Each row is a point on a landscape with many valleys, with its height.
A ball rolls from a point to the lowest of its 2 nearest points, and stops where none of them is lower. Distance is the straight distance between rows; heights are no part of it.
J260 height 57.0: [129 167 110 189 187 177 124 138  74 146 138 139 176 155 167 160 116 133
 189 160 156]
J430 height 57.6: [105 103 152 122 152  98  78 155  89  85 147 124 147 105 113 102  83 102
 163 145 102]
J141 height 8.2: [120 109 146  57 127 169  88 116 128 177 127 110 130 131  98 144 156  96
  84 113 143]
J839 height 48.3: [103  87 162 122 101 107 154  59 102 132 138 124 165 139 103 148 160  83
  70  92 123]
J942 height 17.3: [123  84  98 141 135 107 122 141 105 111 114 188 147  99 158 160 125 179
 132  94  63]
J841 height 43.5: [215 178  81  78 190 117 125 118 132 126 103 115 112 101 123 160 117 146
 131 159  95]
J322 height 50.4: [ 96 115 135 125  92  98 166 151 115  90 138 172  76 173 121  84 103 171
 160 132 121]
J293 height 47.4: [157 147 127 157 136 104 105 144 136 164 131 138 154  59 111 144  87 143
 114 101 109]
J703 height 70.2: [ 78 112 170 146 164 146 160  95  48 147 152 110  93 177 135 132 156  73
 146 133  99]
J109 height 36.0: [129 118  88 111  82 100 140 175 111  86  84 106 133 127 124 136 184 117
 102 110  89]
J520 height 56.9: [165 132 111 158  71  85 143 191 119  59 149 129 100 122 152 184 115 152
 157 101 100]
J866 height 62.8: [129 149 150 129 150 150  96 122 150 139 164 149 113 132  99 112  67 184
 141 138 205]
J575 height 31.2: [ 68 129 115 183 113 119 110 133 133 132 133  89 169 131 112 131 118 141
 135 122 193]
J504 height 37.3: [107 134 134 139 148 105 121 139 122  42 118 109 132 126 140 191 135 129
  98  77  98]
J422 height 44.0: [ 97  78 132  69 144 142 125  77 148 150 135 172 151 131 145 103 140 126
  82 114  85]
J47 height 43.6: [ 96 138 122 154 153 128  92 119 157 111  96 160  81 112 104  72 142 138
 139 155 136]
J725 height 29.2: [153 136  91 117  95 110 135 148 153 103  98 116 117 105  97 174 144 132
  67 108 134]
J89 height 21.5: [169 138  96 121 121 128 124 154 145  88 124 168 141 114 148 187 163 147
 106  91 140]
J81 height 62.5: [ 93 146 115 150 185 185 149 149 103 149 166  96 134 173 177 138 107 136
 163 145 129]
J741 height 48.2: [107 108  76 132 148  93  97  96 171 140 131 144 159 104 115  88 123 166
 107 145 155]
J309 height 62.6: [137 192 141 119 134 116 137 184 113  85 143  83  91 115 151 100  76 116
 142 179 113]
J246 height 67.1: [142 176 131  55 120 141 162 183 104 124 135  88  96 149 145  69 118 111
 134 178 122]
J78 height 26.2: [166 127 166  90 147 182  65  89 184 194 120  86 115  89 109 176 179 133
 126 127 135]
J448 height 11.8: [135 101  99 111  73 101 123 118 158  96 144 152 173 106 155 177 144 158
 108  68 124]
J98 height 37.9: [ 69  84 134  96 171 168 136 103 115 114 149 162 138 165 164 115 146 133
 137 106  98]
J746 height 47.5: [178 173 107 112 107 125 132 198 154 119 132 109 137 109 175 118 120 130
 156 123 116]
J85 height 44.1: [ 61 123 115 143 114  75 145 104 101  66 119 139  90 155 119 101 134 160
 135  95 127]
J342 height 51.6: [142 160  63 137 120  80 176 146 181 141 126  76 111 108 140 136 106 156
 119 118 114]
J855 height 55.2: [ 90  68 157 113  99 111 122  99 136 142 154 139 166 125 132  65 110 120
 109 159 140]
J263 height 33.9: [138 142 105  99 102 162 173 144 156 190 106  95 145 131 126 151 117 176
 123 107 114]
J22 height 49.9: [126 121 157 132  92  99 188 132 114  94 128 124 119 159 141 107 136  85
 145 115 128]
J502 height 11.1: [125 115 145 128 101  41 178  76 116  61 119 147 104 134 123  79 187 112
 134  82  98]
J308 height 57.4: [162 131 135 138 138  85 230 104  88 102 159  97 119 177 130 101 131  76
 142 124 127]
J751 height 36.3: [105 152 143 152 154 180 104 138 138 156 116 104 133 111 157 152 152  93
 102 101 125]
J151 height 53.0: [187 166 120 120  92 101 162 166 143 102 165 147 112 122 169 171  81 156
 157 112 105]
J250 height 30.9: [117 149 161 136 135 172  74  87 179 200 125  94 116 102 151 147 136 104
  97 103 153]
J622 height 49.6: [150 168  99 162 156 115 100 160  76 162 132 106 159  74 117 176  98 145
 136 134 133]
J285 height 60.0: [135 128 130 113 119 160 119 161 164 124 142 143 129 143 112 109 121 149
 145 140 180]
J823 height 49.7: [112 129 156 116 158 160  56  61 161 200 171 155 156  98 157 128 118 176
  87 145 149]
J901 height 49.1: [160 131 151 136  96 172 159 147 154 155  76  93  77 160  78 142 123 128
 110 142 136]
J581 height 51.5: [100 106 141  90 123 151 144 152  90 162 139 125 137 141 106 105  98 127
 130 119  95]
J930 height 57.7: [100  54 126 143  82  88 108 110 150  81 131 123 169 126 111  91 113 126
 143 132 131]
J471 height 52.1: [101 113 181 107 129 157  70 106 162 157 180 141 168 116 150  94 112 133
  98 166 166]
J733 height 47.3: [ 58  95 147 100 153 157  98  57 137 197 172 154 145 126 156 118 125 147
  95 129 107]
J697 height 4.0: [159 134 119 155 130 151 105 114 117 157 133 150 215 120 138 153 146  92
 182 147 185]
J771 height 23.4: [113 116 112 196 114 142  88 124 131 115 135 116 213 107 145 144 129 136
 164 122 173]
J120 height 66.9: [ 78 135 148 142 167 134 182  97 103 164 156  98 121 166 156 109 104 114
 144 124 117]
J770 height 45.1: [174 115 147 164 100  89  77 124 106 107 136 186 157  68  94 159  94 150
 120 122 136]
J229 height 43.1: [ 84  91 172 134 117 130 149 101 126  80 131 107 158 148 132 174 148 100
  83  61 104]
J971 height 39.0: [ 85 146  95 166 137 102 139 142 132  87 109 122  96 142 121  99 136 155
 133 147 159]
J403 height 42.8: [116 148 114 133 115 132 125 174 156 136 108 109 137  98 157  84 153 114
 143 126 111]
J787 height 55.3: [102  92 154  98 159 147  73 149 101 173 150 135 136 115 126 105  98  99
 138 140 105]
J304 height 46.6: [ 75 104 143 144 115 128 154  66  98 144 128 105 154 163  89 130 184 114
  84 111 184]
J800 height 65.0: [149 169 153 126 151 122 211 117 101 139 149  79  77 180 119  79 129 102
 139 163 157]
J375 height 67.8: [108 154 133 114 130 141 173 134 127 153 119 111  67 202 118  67 130 137
 153 176 166]
J199 height 22.2: [ 99 135 161  80 116  71 148  98 117  74 144 133 135 105 132  60 162  92
 116  97 116]
J610 height 38.9: [ 65 115 124 166 102 139 144  91 143 177 145 117 139 157 112 101 131 147
 107 141 195]
J856 height 57.8: [162 150 142 126 140 195 144 160 124 143  95 107  44 162 140 120 115 140
 145 187  92]
J465 height 44.4: [126 137 104 102 106 135 171 166  86 167 120  93 128 138 128 147 123 135
 104 140  74]
J913 height 59.7: [ 90  56 111 132 115  82 115 110 115  92 108 138 124 146  69  78 120 114
 147 172 141]
J550 height 60.2: [130  89 114 110  35  84 126 178 139  59 151 126 121 152 127 163 156 154
 135  96 126]
J639 height 42.6: [131 110 133 108  78 115 165 141 138 115  83 135 115 136 127 102 170  83
 103  96 100]
J200 height 63.4: [120 126 161 133 150 159 128 133  94 162 109 114  31 168 109 144 123 100
 110 167  94]
J592 height 47.6: [200 163  74  86 138  96 157 146 156 131 117  95  84 117 131 159  94 173
  98 140  70]
J144 height 62.7: [125 101 126 127 125 122 152 111 125 142 118 139  85 165  63  80 122 119
 133 155 143]
J124 height 67.0: [ 67 135 173 152 167 158 101 135  81 120 118 116  83 155 131 130 148  87
 125 137 109]
J844 height 34.7: [182 111  78 180 132 110 162 148 140 121  98 145  89 142 133 160  92 155
 139 147 110]
J973 height 40.2: [199 162 159 145 122 154  82 104 174 152 109 140 129  88  88 144 121 106
 134 140 170]
J975 height 20.1: [156  93 129  87 129 186  76 134 162 171  93 106 107 119 117 159 163 107
 126 136 116]
J206 height 52.6: [139 182 119 184 176 109 122 114  89 133 139 151 174 115 127 161 115 142
 163 125 157]
J834 height 50.1: [170  97  72 140 160 101 101 103 144 143 120 178 164  95 113 112 113 142
 146 166 142]
J189 height 26.4: [116 139 167  82 137 147 140 110  86 156 126  95 127 140 110 102 192  60
  98 122 136]
J202 height 28.5: [ 97  82 148 128 125 161 134 141 110  94 114 186 129 145 150 131 130 153
 129  94  88]
J424 height 31.5: [125 142 155 150 144 163 109 144 147  70 136 130 137 105 164 167 122  95
 111  92 130]
J629 height 42.9: [210 138 136 156 107 114  73 101 154 141 109 191 142  65  89 144 140 135
 106 135 142]
J61 height 36.1: [165 154 170 140 123 163 113 126 187 188 125  88 114 102 112 139 107 124
 155 114 131]
J947 height 26.3: [174 122  62 163 145  88 144 113 122 120 106 182 126 127 141 174 119 168
 155 107  91]
J702 height 37.2: [222 176  83  88 170 133 122 135 112 120  99 149 161 126 138 185 161 100
 155 161 139]
J809 height 22.6: [122 133 103  78  86 136 151 135 176 144 151 128 180 124 145 161 113 169
 114  89 147]
J169 height 59.5: [101 141 145 120 122  82 123 160  95  63 120 103 102 111 116  94 109 106
 143 150  92]
J111 height 48.5: [120 130  98 158 138 170 103 152 102 131 109 135 160 121 180 122 173 135
 173 121 103]
J282 height 46.2: [107 133 139 129 143 120  95  78 185 146 126 159 102  95 119  54 111 152
  92 146 155]
J481 height 41.8: [180 143 108 157 113 125 136 180 146 136  87 105  94 124 101 143  90 147
 132 160 139]
J674 height 24.3: [ 86 129 187 108 150 110 122  87  86 128 156 127 119 119 113  79 152  59
 113 120 133]
J952 height 56.1: [146 131 128 150 111 125 124 174 122  68 139 184 105 125 125 120  99 166
 155 135 143]
J29 height 26.1: [199 140  89 123 156 165 133 115 136 139 117 156 190 151 147 194 151  86
 168 148 177]

Call two points neighbours if one is among the 2 nearest of the other. Go from one point of each pair to the other, from neighbour to neighbour, staying as low as possible. Name the highest point that can't be avoided.
J424 and J502 => J751
J403 and J141 => J111
J697 and J141 => J839
J141 and J502 => J189

For each start below, name the point where the ball stops.
J375 => J942
J124 => J942
J169 => J448
J823 => J942
J800 => J448
